Points on a hilly landscape, in no order, each with its height.
A ball rolls from a point to whichever of its 2 nearest points has the largest drop for the distance, and stops where none of them is lower. Distance is the straight distance between rows; heights are no part of it.
mefa height 241: [-15  12 -14  20  53 -27  -7  22   2  -5   5  -3  41 -14  37 -21  30  41
 -46 -20   0  14 -17 -12   0]
luzu height 584: [ 16  25  -1 -17  42  32   9   2 -14  23  33   1   9 -21   2   9  44   7
 -56  10  33  33  -7 -14 -20]
kuz height 40: [-31  -5 -21 -24  15 -35  34  -2   8  -7 -12  14  15  -1   9  16   5  53
  14 -33  19  21   8 -13   5]
demu height 292: [  1  14 -17   7   1 -23 -50   0 -22  40 -40 -15  21  13  32   6  14   6
  -7  41  49 -16  -3 -52  45]
pipek height 417: [ 42 -66  -2 -38  -8  21  25   1   0 -77  63  18 -16   9 -39   5 -22 -23
  -4 -15 -52  13  11  59 -33]
mave height 377: [  4  33  14  12  20  67  13 -10 -43   8  44  -1 -28 -43 -49 -15  64 -23
 -44   1  15  27  -1  13 -16]
Kifo height 492: [-19  -5  -3  -3  -5 -13  30   4  17  -8 -25 -26 -17 -10 -27  -1 -20  12
  61  -8  17 -21 -10  -1   2]
badu height 113: [ -9   4  18   8 -29  39  20   7 -29  -5  17 -21 -36 -20 -43 -20  32 -16
   4   9   4  15   0   3 -24]
loz height 421: [ -1 -36  21  -6   0   6  42  25  26 -39  32  -7 -28  14 -47   6 -22 -21
  32 -24 -48   8  -5  41 -32]
nit height 249: [-10  13 -30  15  10   8  22  14  33  10 -38 -62 -50  -8 -28 -51  34  11
  37 -27  40 -30   6  11  -5]
gose height 570: [ 47   0   7 -24  12   8 -18  16 -12 -30  31 -37 -23  -8  10 -12 -25 -57
 -29  15 -22  11   9  61 -23]
Zuta height 459: [ -1   6 -47  21  32 -44 -18  -7  16  17 -62 -54   8   3  40 -22  -9  14
   9  -8  24 -33   3   9  45]
fiz height 117: [-38 -11 -23  26 -18 -43 -13 -33   9  -4 -57 -14   6 -14  -4 -29 -11  -5
  81  -6   9 -63   4  15  69]
Zub height 461: [ 13 -51   7 -35   6 -25  25 -22 -24 -40  22  28  -2   7   3  44 -37 -12
  12  -2 -32  14   4  26  -9]
meki height 149: [-18  20 -12  42  29   8 -25  26 -31 -17   1 -40 -18 -40   8 -72  62   1
 -42 -15   7  -7   5  15   6]
pefak height 320: [ 61  10   2 -43  -4  13 -27   7  -1  14  57  54  46  31  24  37  13   2
 -86   2 -13  52  21 -17 -12]
Popip height 462: [ -3  17  13  19   0  -1 -31  12  25  45 -34  24  37  21  15  22 -21  10
   7  48  28 -30 -25 -49  24]
kobos height 307: [ 14  18  14  29 -16  66  15  -5  11 -17  60  31   4 -12 -31 -12  33 -10
 -72 -26 -53  22   7  30 -33]
nurar height 538: [-20 -33  12 -29 -31 -26  25 -17 -21 -29  -6 -11 -15  -2 -16  11 -24 -21
  78  -2  -4   1   3  19  18]
reveg height 563: [ 29  33 -15 -24  25   4   4   3  -3  30   6 -15  13  -4  22   3  30  16
 -50  -2  27  35  12  -4 -13]
luva height 333: [ -4  32 -19  40  -1  33 -41   7   9  63 -51  -2  -7   4  14 -29  42  19
 -23  16  53 -48   1 -57  25]
bir height 520: [  4  -1 -32  14 -17   9   2   1  44  15 -57 -70 -40   8 -29 -42 -10 -13
  68   0  31 -54   1  17  30]
nufe height 450: [-13   2 -14 -11  12 -29  31 -16  29  16 -45   3  -2  -1   1  21 -37  22
  61   6  33 -29  -4  -4  12]
Kuves height 315: [ 35   0  10  21   2  66   7  -7  -7 -20  74  34  22 -13 -22   8  23 -17
 -76  13 -37  30  -1  16 -39]
luk height 286: [-35 -39  23  14 -41 -30 -11  -2 -16 -50  10   9  10   3  -7  -1 -24 -28
  40 -15 -60  -3  -1  34  35]
kig height 458: [ 28   8   6 -40   3 -11  20 -15  18  25 -35 -19 -26  16  10  39 -55 -22
  46  14  14 -23   9   7 -17]
diz height 335: [-14 -19  24  18  -2 -19  28   9  27 -23   5  13   8   9   1  22 -44  -6
  22 -13 -46  -4 -12  20  -6]
Venat height 255: [-28 -46   1 -14  32 -28  66  -9   4 -39  16  31   3  -2 -20  40 -31  14
  46 -21 -13  -1 -10  25  -6]
tiso height 414: [ -2  25 -13  27  -6  -2 -14   7  20  26 -42 -23  -5  14  33 -23   2   3
 -18  -4   5 -14   7 -11   4]
Nolag height 120: [  2  35 -10  25 -37  12 -28   5   7   2 -23 -25  -9   8  37 -54  27  -3
 -41 -38 -22   3  19  23  -3]
Fuba height 564: [ 37  -3  14 -11 -17  24  -6  23  13 -28  31 -24 -35  10 -15 -14 -16 -55
 -20  -8 -53  19  14  63 -24]
rep height 396: [ 22 -30   9 -33  -5  34  34  17 -12 -34  58 -25 -52 -14 -65 -10  16 -35
  19   4  -4  24   5  40 -42]
daf height 124: [-34  17 -21  49  -2  15 -21  19  14  23 -49 -16 -30 -20   1 -64  52  42
  16 -37  15 -53  14 -28   3]
kudol height 80: [-30   8  23  30 -30  48  10  12 -21   0  15 -23 -55 -24 -71 -43  47 -14
  27  -3   6  -4  -4 -14 -19]
fizi height 236: [ 16   2  16   5 -12 -23 -53  -2 -45   6   1  -3  33  12  49  16 -12 -25
 -26  48  -2  15  -8 -19  17]
Rar height 527: [ 13 -19   3 -64 -68  -8  -1 -33 -49 -10  -2  -1 -18  16  10  18  -8  -7
  32   0  10  30  31  -5   1]
siv height 724: [ 45  -8 -35 -44  47 -13 -24  -8 -34 -10  56  18  47  -8  18  21  24  30
 -63  11  27  56  -3 -17  -6]
ribus height 439: [ -6  10 -30  18 -15 -25 -17  -2   4   9 -53 -45 -10  10  38 -33  10  12
   0 -23   6 -19  18  10  32]
Nilok height 299: [ 27 -29  -5 -64  15   0  35  -7 -36 -19  26 -22 -28 -17 -13  29  -8  -7
  15  13  18  23  14   7 -35]
Ded height 477: [ 16  36  31  23 -18  56  24  12  22  21   9  -8 -41   8 -38  -8  -2 -36
  -6   5 -20   4  -2  10 -42]
dunik height 135: [-14 -10 -28 -21  20 -58  19 -17  -7 -19   2  15  19  -1  34  11  -7  44
   3 -39   8  31  14  20  16]
Mekag height 291: [-16  -9 -28  -3  -8 -15   9  -1  -1 -45  20  21  32  -9  17 -29  23  53
 -38 -63 -33  30  22  27  -3]
Fot height 730: [  0  -4  39   7   9  29  -3  13 -24  22  21  15   9  -4 -10  40 -18 -16
  -4  60  12   2 -35 -41 -26]
suruv height 284: [-20  48   6  60  -3  59 -28   6  23  57 -42  18 -25 -11 -17 -37  42  16
 -18   7  37 -50  -8 -48   1]
masum height 163: [ 12  -5  14 -18 -28  44  34   3 -25  -5  33   2 -20  -7 -31  10  12 -12
  -9   7  -7  29   8   0 -37]
pom height 330: [ 16   5   3  -4  24   0  -4  14 -26  -6  10 -47  -8 -21   6  -3   4 -21
 -12  27  17   8  -7  15 -15]
valud height 580: [ 49  36 -19 -20  25   3 -28  -6  -8  12  24  -8  29  -2  49  -9  20   3
 -77   1  10  40  14   8 -13]
gozur height 100: [-33   6 -27  33 -26  -3 -17   8  25  -3 -50 -28 -21   4  16 -72  38  34
  29 -63 -13 -41  18  -2  13]
fime height 222: [ 45  14  -1 -24  15 -32 -66   3 -18  23  21  13  44  37  61  20  -3  -6
 -57  24   0  46 -11 -26  16]
Bis height 660: [-12  -3   7  -9  33 -34 -40   6 -21  21  -1  21  43  15  23  35  -3   5
   0  54  42   6 -32 -60  32]
Difam height 138: [ 26  -7   2 -18  15 -52 -69 -16 -38  10  12  10  39  24  58  34 -18 -17
 -27  40   8  27 -11 -22  34]
bamut height 344: [-41 -19  -2  -1  29 -39  42 -12  10 -17  -6  39  20 -10   4  36 -28  24
  48  -8   4  -9 -13  -1  14]
neba height 278: [-15 -17 -11 -14  21 -11  41  16 -12 -28  16 -24  -9 -24 -18  -6  14  16
   9 -14   9  13  -4  19 -19]
buze height 484: [-21   1 -39  35  28 -35 -21 -11  23  20 -66 -31  13 -22  17 -23 -16  20
  40   9  27 -68 -11  -7  55]
zepuv height 302: [-40 -21  10   9 -45 -40 -20 -30 -32 -28  -9  12  14  -7  12   3 -23 -31
  59   2 -34 -10   7  19  50]
Deseb height 281: [  7  -6  39  -8 -27  10   7  -3   0   9  -6  20  -5  15  -7  49 -57 -25
  37  36 -11 -11  -9 -16 -12]
dezov height 362: [ 17  26  -6 -11   7  -9 -28   5 -15  41 -21 -10  12  15  27  17  16   0
 -27  30  40  17  -2 -41  10]
pur height 283: [-20  20  13  57  38  20  10  33   5  -9  32 -20 -32 -33 -39 -33  37 -18
 -27  -2 -15   7 -17  19 -22]
famu height 97: [-24 -20 -16  14 -11 -48  -8 -15  32 -23 -47 -30  -7   6 -15 -23 -20 -35
  93 -27  -7 -44   5  45  63]
Lofip height 663: [  0  -8  -2  -8  21   3   5   7 -20   1  32  32  41  -1  13  20  22  25
 -48   9   5  42  -7 -30  -8]
Tovin height 500: [ 32  11  -6 -33   4 -21  -8 -25  13  41 -54  -7  -7  22  25  45 -50 -20
  36  32  37 -26  11 -12  12]
luter height 424: [ 33 -56 -16 -21  -9   2   7  -5 -20 -82  60  25  12  -9 -10  -3 -24   3
 -21  -9 -45  24  13  56 -18]
buz height 431: [ 25  30   6 -30  21 -14   7  16  44  41 -14  35  22  46  30  49 -20  15
 -22   0   9  15  -4 -29  -7]
Bup height 274: [-23 -11  -1  -3 -40 -60   0 -30  15 -29 -29   1   1  32  38 -29 -20 -19
  62 -61 -32  -4  29  57  49]
Nof height 207: [ 25 -14  18 -19 -17  65  46  -7  -9 -13  55  18 -24  -2 -52  17  15 -22
 -32  -4 -32  24   7  17 -53]
mozan height 407: [ 23 -55  10 -34  11  13  42  10   3 -51  51  -7 -38   2 -57  14 -15 -25
  20  -1 -24  10   3  42 -42]
kuvon height 258: [-27  -6 -24  27  10  10  -5  30  12  -6 -24 -71 -53 -18 -36 -73  50  -5
  29 -22  26 -30   6  26   7]
telap height 297: [ 26   3 -29  -3 -21  17  -2   0   0 -44  50  21  30 -14  15 -34  17  30
 -57 -44 -35  40  28  42 -14]
fusid height 435: [  4  19 -37  -7  -4 -70 -25 -36  24  40 -57  15   9  41  51  23 -21  25
  21 -17  34  -5  24  -9  62]
Fus height 213: [-19  -5 -44  -4  -4 -64 -15 -13 -19 -23 -27 -25  12  -6  46 -36  18  39
   0 -45   3  11  27  19  33]
kanam height 260: [-25  -6 -26  -7 -16 -82   5 -51   1 -12 -31  10  -3  13  47  -1 -11 -10
  60 -51  -4  -3  26  38  65]
rurit height 227: [ -9  -3 -24  10  -7 -33 -37 -19 -22  24 -45 -33  14  -7  24   4  -6   4
  29  33  40 -32   1 -27  51]
Vuti height 729: [-24 -11  21  10  15  -8 -20  11 -24   7  10  25  39  -2   9  40 -20  -4
  -1  49   8  -3 -32 -44   6]
kaz height 142: [-32 -18 -23  38 -37 -18 -32 -31  19   5 -62  -7   0 -30 -28 -43 -14  11
  82   2  10 -90   2 -12  65]
Doku height 518: [  2 -31   4 -33  16 -41   4 -25 -28 -11  19  42  19  11  21  55 -29   5
   5  12  -4  26  -1  -3  11]
vade height 614: [-27  36  -5  14  19  36   9  14   1  23   4   7   1 -20  -7 -23  68  34
 -45 -25  18  13   4 -29 -16]
kep height 121: [ 17 -30   3 -38  67 -37  31  11   7 -32  15  -8  -9  -2   0  37 -48 -20
  21  -5 -18   1  -7  47 -20]
faf height 559: [  9 -15  21 -14 -43  12  -2  10  -4 -27  15 -28 -34  17 -23 -23  -9 -39
  22 -13 -35  16  11  38 -10]
Zuki height 556: [ 14  30  29   0 -26  64  15   7   0  28  31  47  12  10 -12  22  35  -2
 -63  -1 -20  31  11 -17 -29]
simip height 352: [ 23 -20  16 -44  23  -1  13   3 -35 -11  17 -28 -22 -16  -3  37 -29 -37
  16  40   7   0  -6   6 -33]
Kem height 243: [ 14  -7 -12 -62  18 -12  49  -8 -17   2  -3 -17 -18   0  -6  32  -1  19
  19  -5  34  20   9  -5 -28]
zaki height 430: [ 40  23   0 -44  13 -10 -28   4 -11  40   1  12  12  36  29  41   4  -4
 -37  27  31  34   9 -37   0]
Pibo height 592: [ 39   7 -22 -24  35 -31 -22  -3 -17  -9  15 -24  21  -8  43  -4  -4  -1
 -46   4   3  32  -1  20  -3]
bovo height 206: [-42  -2  -5  44  36 -22 -30  23 -17 -12   1 -10  30 -29  33 -38  32  33
 -31 -13  -6  -7 -20 -20   9]
radu height 242: [-35   8  -7  13 -30 -18 -23 -10  17  20 -49  21  17   9  11   3 -21  27
  30   4  20 -34   5 -34  37]
nufa height 385: [-11  -2  16   8 -66  29 -12  -7 -26   3 -12 -30 -38   0 -21 -18   0 -27
  44  20   4 -10   9  -8   5]
bok height 387: [ 11  35  16  19  11  51   2  12 -14 -13  34 -31 -60 -22 -62 -45  48 -52
 -27  -7 -11  22  10  62 -15]
karaf height 374: [  3  44  -4  38  -4  19 -41  10  12  46 -44  -9   5  13  39 -24  24  11
 -36   4  21 -22   0 -40  20]
govub height 166: [-37  10 -29  37  18  -2 -14  12   7  18 -47 -20  -3 -18   5 -33  32  47
  15 -11  41 -47  -3 -35   7]
netu height 418: [ 16 -58  20 -34  15 -21  25 -38  -9 -36  29  68  13  25  21  68 -48 -16
  -6  -4 -44   7  11  10 -11]
kivi height 363: [  4   5  -4  -4 -54 -33 -24 -24  14  11 -54  -5  -1  40  47   2 -36 -18
  28 -16 -21 -16  20  17  35]
zab height 323: [-28  14  21  45   5  21   2  28  28  19 -12  24  12  -9 -14   0 -11  21
  -3  11  -7 -18 -30 -35 -16]
teror height 153: [ 10 -14  16 -32 -23  11  12  -3  -4   3  15  50  18  36  12  52 -27   5
 -17   4 -21  26   8 -21 -13]
Vop height 235: [-17  -2 -37  -4 -10 -81 -18 -44 -27 -10 -33 -11   7   2  52  -6   3  15
  23 -32  13   7  24  15  57]
pefad height 665: [  4  17  38   9  -6  44   2  16   5  31  14  26  10  15  -5  35  -8 -17
 -27  38  -7  12 -19 -34 -26]
vef height 279: [-10  11  -2   0   6   9  10  11 -18  17  -8 -26  -7 -12   0  -1  12   8
  -4  14  27   6 -10 -15  -9]
likog height 211: [ 22  13   0 -14  41  -3  35  30  29  -3  -4 -55 -34  -3 -19  -6  -5 -28
   9  -5   8  -2  -4  46 -26]
Monez height 394: [ -3  -8  18   5  19  29  46  18  15  -2  25  11   6  -7 -27  26  -7   9
 -12   6 -16  15 -20  -8 -43]
Guma height 618: [ 17  -4 -12 -23  28 -53 -14  -8 -32  -6  -7 -33   9  -7  40  11 -18  -5
  -2  17  16  12   0  13  12]
Beto height 239: [-22  18   2  64  -8  19 -28  13  22  27 -42 -24  -8 -19 -14 -32 -10  -4
  19  23  13 -59 -20 -24  16]
givun height 429: [ 17   6  26 -14 -55  31 -10  -6 -26  21  -9 -15 -26  10   1  13 -14 -33
  13  35   4   6  12 -19 -11]
bize height 602: [ -8  42  -2   1  37  45   1   3 -21  23  33  13  14 -33  -9 -21  84  20
 -68 -15  31  31   6 -15 -10]
devos height 282: [-20 -33  10   0 -39 -46   1 -16   4 -51  10   6  -1  21   6 -15 -19 -30
  51 -45 -52   2  18  61  37]
let height 271: [ -2 -32  27   1  31 -10  44   6  22 -16  13  19   5  10  -7  51 -57 -15
  15   7 -37 -11 -20  10 -30]
notev height 464: [-17 -11  21  -5 -21  18  47   9   9 -12  12  16 -12  10 -32  19 -15   6
  28  -7 -18   5  -4 -13 -28]
logu height 354: [-23  -1  21  28 -67  18 -39   0 -45   4 -12  -8 -11  -6   1 -16   9 -21
  15  25 -11 -14   6 -23  10]
ruve height 433: [  1 -40  -4  -9 -16 -28  -3  -2 -32 -59  38   5  11 -15  10 -12 -16  -1
  -7  -7 -35  22   7  47  11]
gete height 184: [ -1   0 -38 -18  19 -67 -21 -15 -11  -7 -11  -5  25   3  50  -3   7  47
 -30 -38  10  35  12  13  24]
seva height 341: [-19  15 -17  -5  -7  -3  16  -9  51  39 -59  30   5  -5 -14  -1 -14  54
  41   9  58 -46  -3 -38  21]
visi height 321: [-28   7  19  46  25  30  27  27   9   0  30   3 -10 -27 -42  -5  19   2
 -17   8 -12   1 -30 -16 -33]
Genud height 606: [ 22  17   8  -6  43  49   9   4  -2  21  60  37  43  -6  -4  20  53   6
 -82   6   8  37 -18 -25 -24]
lefo height 234: [ 51 -38   2 -28 -12  51  41 -14   7 -42  57  36  -3   9 -31  29  -6 -15
 -48 -15 -47  17  15  26 -59]
liraf height 533: [ 12  22   9  16  32  -6 -12   2  31  42 -34  -3  23   9  24  23 -34  -6
   7  51  34 -29 -43 -31   1]
dak height 165: [-28  12   7  58 -39  27 -16   8  44  14 -29 -19 -52 -14 -61 -64   4  -1
  53  -3  -4 -56 -13 -18   1]
Zeliv height 303: [ 15 -23  32 -30 -29  14  16 -11  -7  -5  13  38  -6  28   1  54 -55 -26
  10  15 -38   5  10  -9 -32]
Varot height 143: [-43  -4  13  49 -39  14 -11  20  15  -7   2 -23 -48  -5 -72 -49   8 -15
  64  -4 -19 -28 -10  -4  -8]
gigar height 157: [-48  -1   6  45 -47 -11 -38 -20  25   8 -46  33  19  -4   0 -21 -32  17
  47   0 -10 -70  -4 -29  46]
Rufab height 267: [-21  14  -1  44  15  13  -1  36   9  -4   3 -52 -47 -22 -42 -48  37 -27
   7  -8   2 -14  -9  29 -10]
fekif height 505: [  8  49  23  13 -30  57   4   0  -4  31   1   0 -24   1  -9  -9  26 -22
 -27   4  -7  16  11  -4 -23]
bizup height 238: [  5  -8 -18 -35  12   5  34   1 -18 -13  33   1   7 -22  -9   6  30  31
 -24 -13  20  36  12   0 -25]
Gofi height 304: [ 30  -1  -8   0 -28  47  19   1  12 -35  62  21  15   1  -9 -16   9   3
 -62 -34 -52  33  21  40 -30]
roli height 93: [-44 -10  20  39 -55  -5 -19 -18  19  -5 -27  25  -2 -13 -37 -11 -41  -5
  69   1 -28 -48 -11 -15  33]
Bez height 550: [ 15 -18  -3 -50 -57 -26   0 -44 -33 -19 -17 -29 -24  23  13  -3 -15 -24
  67 -19   9  18  26  19  26]
dabu height 305: [-30  20  16  59  28  19 -13  27  13  16 -11 -16  -3 -26 -10 -21   7  -3
  -1  24   8 -29 -36 -24 -10]
befem height 226: [-37   5 -39  16   4 -22 -12  -1  18  25 -59  13   3 -10   9 -30  18  71
  30 -22  47 -49  12 -44  28]
Simi height 175: [ 17   0   0 -24  44 -25  26  18  18 -10  -8 -35 -16  -2  13  17 -32 -23
  16  -2  -5  -7  -7  38 -20]
bolu height 361: [-28  14  11   5 -14 -13 -24  12  14  29 -27  51  32  25   7  22  -6  34
  15  23  31 -14  -5 -62  31]
nunem height 219: [-18  18 -14  16  13   5   9   6   6  25 -35 -32 -16 -18  -8 -17  22  20
  18   9  49 -25 -13 -22  -4]
Vilok height 511: [-24 -26  14 -22 -18  -3  47  -7   9 -16  -5   4 -13   6 -31  14 -23   7
  70 -14   0  -4  -7   9  -3]
Pese height 116: [-49  -1  21  58 -39  30 -22  21 -20  -8  15 -14 -43 -32 -62 -42  17 -14
  35  13 -16 -28  -7 -26  -5]
selaz height 735: [ 54 -11 -21 -33  30  25   0 -10 -11 -16  69  32  45 -11   8  19  20  17
 -79   9   3  43   6   1 -26]
giten height 635: [-17  49  -4  29  27  32   0  21  25  43 -28   3   1  -2   2 -18  52  22
 -36  -9  42  -9  -3 -39  -9]
sur height 245: [-50  -3  16  48 -11   1   2  20  14  -8 -16  15  10 -11 -17 -10 -12  17
  22  -1 -25 -27 -21 -20   4]
zupu height 397: [ 12  18 -19 -25 -26 -46  -8 -32  15  22 -52   8   0  41  48  24 -31   7
  27 -20   8   2  30   5  34]
fifar height 318: [  0   3  21 -11   9  -8  16   1  26  16 -10  38  26  33  21  47 -44  13
  -1   3 -16   9  -5 -10 -10]
Doga height 590: [-11 -13  -6 -20  14 -49 -19  -9 -27   7   3  30  35  10  28  42  -6  19
   4  14  26  24  -6 -31  33]
pimed height 390: [ 25   4  13 -18   1  52   7   8 -12 -22  53 -35 -60 -17 -65 -32  35 -49
  -4  -2  -5  33   9  64 -32]
dano height 351: [-32 -41   3   7 -35  10  12   9 -34 -57  46   0 -11 -20 -40 -32  34  16
  10 -22 -25  23   7  13  -2]
gef height 134: [  5  32  -9  29   1  17 -25  11 -16  -3   8 -24  -3 -17  20 -55  43  -6
 -59 -18  -9  13  12  24  -4]
Tevor height 312: [-14  -5  13  29 -26  -7 -46   4 -38  -4  -7 -10  14  -7  22 -12  -3 -12
 -11  29 -15  -5 -10 -15  15]
Vem height 495: [ 25  37   6 -23  41   8  28  20  44  46   0  21  24  28  21  33  11  17
 -46  -9  20  25  -5 -22 -28]
kel height 355: [ 28  13  -4 -19  32  20  15  12 -21  -7  26 -48 -31 -29 -14 -19  26 -27
 -23  10  27  20   2  37 -31]
puli height 168: [ -20  -14  -15   46  -33    5  -39  -30   49   30  -66    3    5  -31
  -35  -45  -36   14   55   18   -1 -103  -12  -13   55]
melik height 560: [ 28   4  10 -32  45 -21  -3  -4   9  35 -26  -5  11  12  26  54 -43 -17
  21  51  41 -19 -21 -30  -2]
pog height 657: [  8  68   1   8  44  34   7   6  28  60  -7   7  11   8  12   2  55   9
 -61 -10  27  20  -3 -24 -11]
zibu height 161: [ -2  -6 -18 -41  31 -14  61  -1   8  -4   8   9   5  -4  -5  30   3  40
   0 -22  22  31   7  -3 -28]
figal height 460: [ 53  -4  10 -63  43 -16 -19  -1 -13  29  23  26  14  34  28  60 -22 -19
 -33  35  22  27 -10 -42 -12]
Lar height 454: [ 11  14  25   5 -30  41  38  10  50   6   8 -13 -47  23 -43  -7 -13 -30
  30 -29 -37   3  -2  23 -38]
bese height 628: [ 20 -15   7  -4  35  32   2  12  -6  -1  58  52  57  14   1  28  28   8
 -68  22 -14  31 -38 -36 -19]
nat height 86: [  2 -14 -17 -15 -30 -31  -1 -16  19 -16 -44 -57 -25  27  -2 -35  -8 -23
  74 -35  -4 -22  18  49  42]
tezo height 507: [-10  -1 -27  19   9 -16  -2   2  21  11 -57 -52 -18 -14  -8 -20 -13   2
  51  18  33 -62  -5   8  31]
Kufus height 601: [ 16  37  35  -1   5  60   7  18  14  42  25  45  22  30  -9  45  23 -12
 -56  18  -3  26  -9 -39 -25]
tozuf height 647: [ 41  -5 -11 -48   2 -23 -24 -20 -55  -1  -1 -46 -16  -8  29   7 -10 -27
  -5  32  23  14  16  13  -2]
Mivan height 485: [ 23 -11  18 -47 -56  23  -5 -12 -48   1  23   7 -11  16   3  25 -10 -18
  -4  26  -2  29  24 -12 -17]
Furuf height 273: [-22  -4 -19  10  22 -18  13  12   8 -17  11  23  40  -9  23 -16  24  53
 -43 -43 -17  25  -2   2  -3]
Lak height 280: [ 60  30   1 -33  11 -12 -51  14  -2  30  39  39  42  50  32  30  26  -2
 -78  14  11  52   6 -39  11]
Sigis height 579: [ 42  -5 -16 -25  31 -31 -19  10  -9 -30  13 -51  -8 -10  32 -18 -10 -24
 -22  10  -8  18  12  55  -3]
tur height 269: [ 32 -43   6 -40  27  29  51  -5   2 -33  45  23  -5  -1 -28  43 -12  -4
 -34   3 -29  14   0  13 -56]
lugap height 367: [ 26   9   2 -11  20  44  16   4 -36 -22  57 -11 -20 -41 -31 -16  35 -25
 -41  17  11  28   2  35 -28]
lifet height 537: [ 30  44 -15 -28  28 -22  -6  14  29  45  -1  10  34  27  36  15  32  31
 -60 -16  31  41   5 -27  -2]
befi height 188: [-12 -34  12  -2  52 -36  50   5  21 -30  15   4  -3 -10 -15  43 -43 -14
  47   3 -12  -9 -23  24 -11]
Tize height 376: [ 46 -66  -6 -42  32 -15   6 -41 -28 -55  46  66  32  12  16  55 -45  -5
 -35   4 -35  15   3  17 -16]
fuzop height 198: [ -8   1 -10  67 -26  21 -40  -5  54  38 -57 -22 -20 -14 -29 -51 -25  -1
  26  19  -2 -95 -10 -12  36]
lonos height 401: [ 17  26 -14   1  -7 -13 -28   9  16   5  13  34  48  27  54  -5  10  28
 -77 -32 -29  42  12  -7   1]
daki height 350: [ 12  -7  -5  18  20  -7 -29  13 -11 -28  36   9  46  -9  38 -20   6  13
 -65  -5 -29  26  -8  19  -2]
ber height 382: [ 48  -6   8 -44  27  11 -14   5  -8  15  47  41  39  35  20  53  -7  -5
 -58  27   2  34  -5 -33 -24]
tode height 332: [-21  -3  -1   9 -50 -44 -36 -40 -17   0 -37  16  17  20  44  13 -34 -23
  40   0 -18 -14  19   5  59]
Saf height 154: [ -7  -9 -20   4  23 -40 -10 -21 -16  10 -42 -39  11 -24   6  17 -25 -18
  56  48  41 -48 -16  -7  43]
fumem height 408: [ 34  -2  22 -30   7  -4   0  -2 -17  12 -15 -43 -31   5   9  27 -44 -43
  28  43  10 -18  -5   8 -18]
kubi height 328: [ 41 -42   2 -31  39   4  16  -7 -11 -31  42  36  28   4  10  43 -24  -2
 -44  14 -24  23  -4   8 -33]
Vom height 167: [-53 -10  25  30 -57   3   3  -5  14  -9 -12  45   9   5 -18   7 -30  18
  51 -10 -27 -23  -7 -23   9]
dep height 237: [-19  50  13  57 -33  55 -18   9  17  40 -22  10 -26  -2  -8 -37  32  -1
 -21 -10  -2 -23   2 -33  -4]
selo height 375: [ -7   7   4  22  19 -23 -30  12   7  -5   7  26  54  23  54  -3  -7  18
 -57 -14 -40  22 -18  -9  11]
Tunet height 331: [ 30 -13   4  12   8  33  -5   7 -14 -24  49  22  34 -13  16  -1   0  -4
 -71   6 -32  26  -4  19 -27]
lev height 109: [-13  11 -15  25 -39   3 -17  14  24  -8 -36 -42 -23  22  23 -77  35   9
   0 -63 -28 -12  27  22  12]
Fituk height 552: [  1 -43  19 -30 -50  -3   9  -9 -29 -47  24 -17 -23  15 -26  -8 -19 -25
  53  -9 -27  16  12  33   7]
Zoruk height 233: [ -5   9 -16  -4  12  -9  31  16  29  -3 -28 -53 -30  -1 -13 -31  11   0
  24 -25  17  -5   0  37 -10]
gedil height 447: [-30 -11   4  -4  34 -36  40 -12  23   3  -8  72  32  17  13  64 -33  29
  31  -2  10   0 -15 -19  13]
vobub height 314: [-57 -25   0  21  14 -15  19  23 -17 -34  15 -15  -6 -32 -32 -19  18  31
  22 -11   1  -6 -14  -2  -2]
kos height 399: [-28   4  -8 -13  -7 -31  19 -37  42  28 -58  36  10 -10 -13  19 -39  28
  68  16  52 -47  -8 -14  34]
Radeb height 285: [-29   1 -34   7 -28 -10   0 -29  46  30 -72  20  -2   5  -5 -29  -4  62
  53 -25  41 -59   9 -23  42]
robop height 79: [  0  -2   3  12  -6 -19 -10 -18   6   9 -40 -25   5 -15  -2  22 -44 -29
  59  46  12 -53 -10   4  26]
suve height 699: [ 15 -17  -5 -32  52 -18 -18   8 -26   3  42  33  54   9  20  35  19  19
 -45  30  23  42 -31 -39   3]
fepes height 529: [-11  34  20  15 -33  60  22  11  12  21  14  21  -7   5 -13  -8  33   7
 -39 -27 -20  21  11 -15 -27]
muto height 194: [-24  26  11  51 -52  40 -23   3  35  31 -36  -2 -35   3 -24 -49   8  12
  22 -10  -5 -48   1 -26  -3]
vuk height 338: [-62 -52   0  10 -19 -23  12  11 -35 -57  23   1  -1 -24 -35 -18  17  27
  36 -24 -17  -3  -5  14  22]
Sovup height 437: [ 25 -14  26 -13 -21  39  42  14  27 -20  32  -1 -42  19 -46  12 -19 -33
  13 -20 -52  19   1  30 -48]
ninu height 176: [ -4   1  21   4 -36   9   1  -8  10  12 -24  -4 -16   2 -22  16 -49 -20
  53  32  -3 -28  -9  -7   0]
vum height 173: [-28  18   0  47  32   9 -26  23 -25  -5  14 -11   8 -44   7 -44  53  18
 -44  -3   3   1 -13 -18  -8]
Gon height 384: [  3  44  21  29  19  73   8  -9 -15  -5  56   2 -42 -36 -64 -31  56 -31
 -49 -17 -20  28   8  45 -13]

Call two points neighbours if one is among the 2 nearest of the other. Go from one point of each pair to the other, from neighbour to neighbour, staying as low as possible. Name the highest point that can't be avoided.
govub / teror: Vilok
teror / kep: gedil
kep / Difam: figal
robop / teror: Zeliv
nat / kuz: Bup
roli / nat: zab
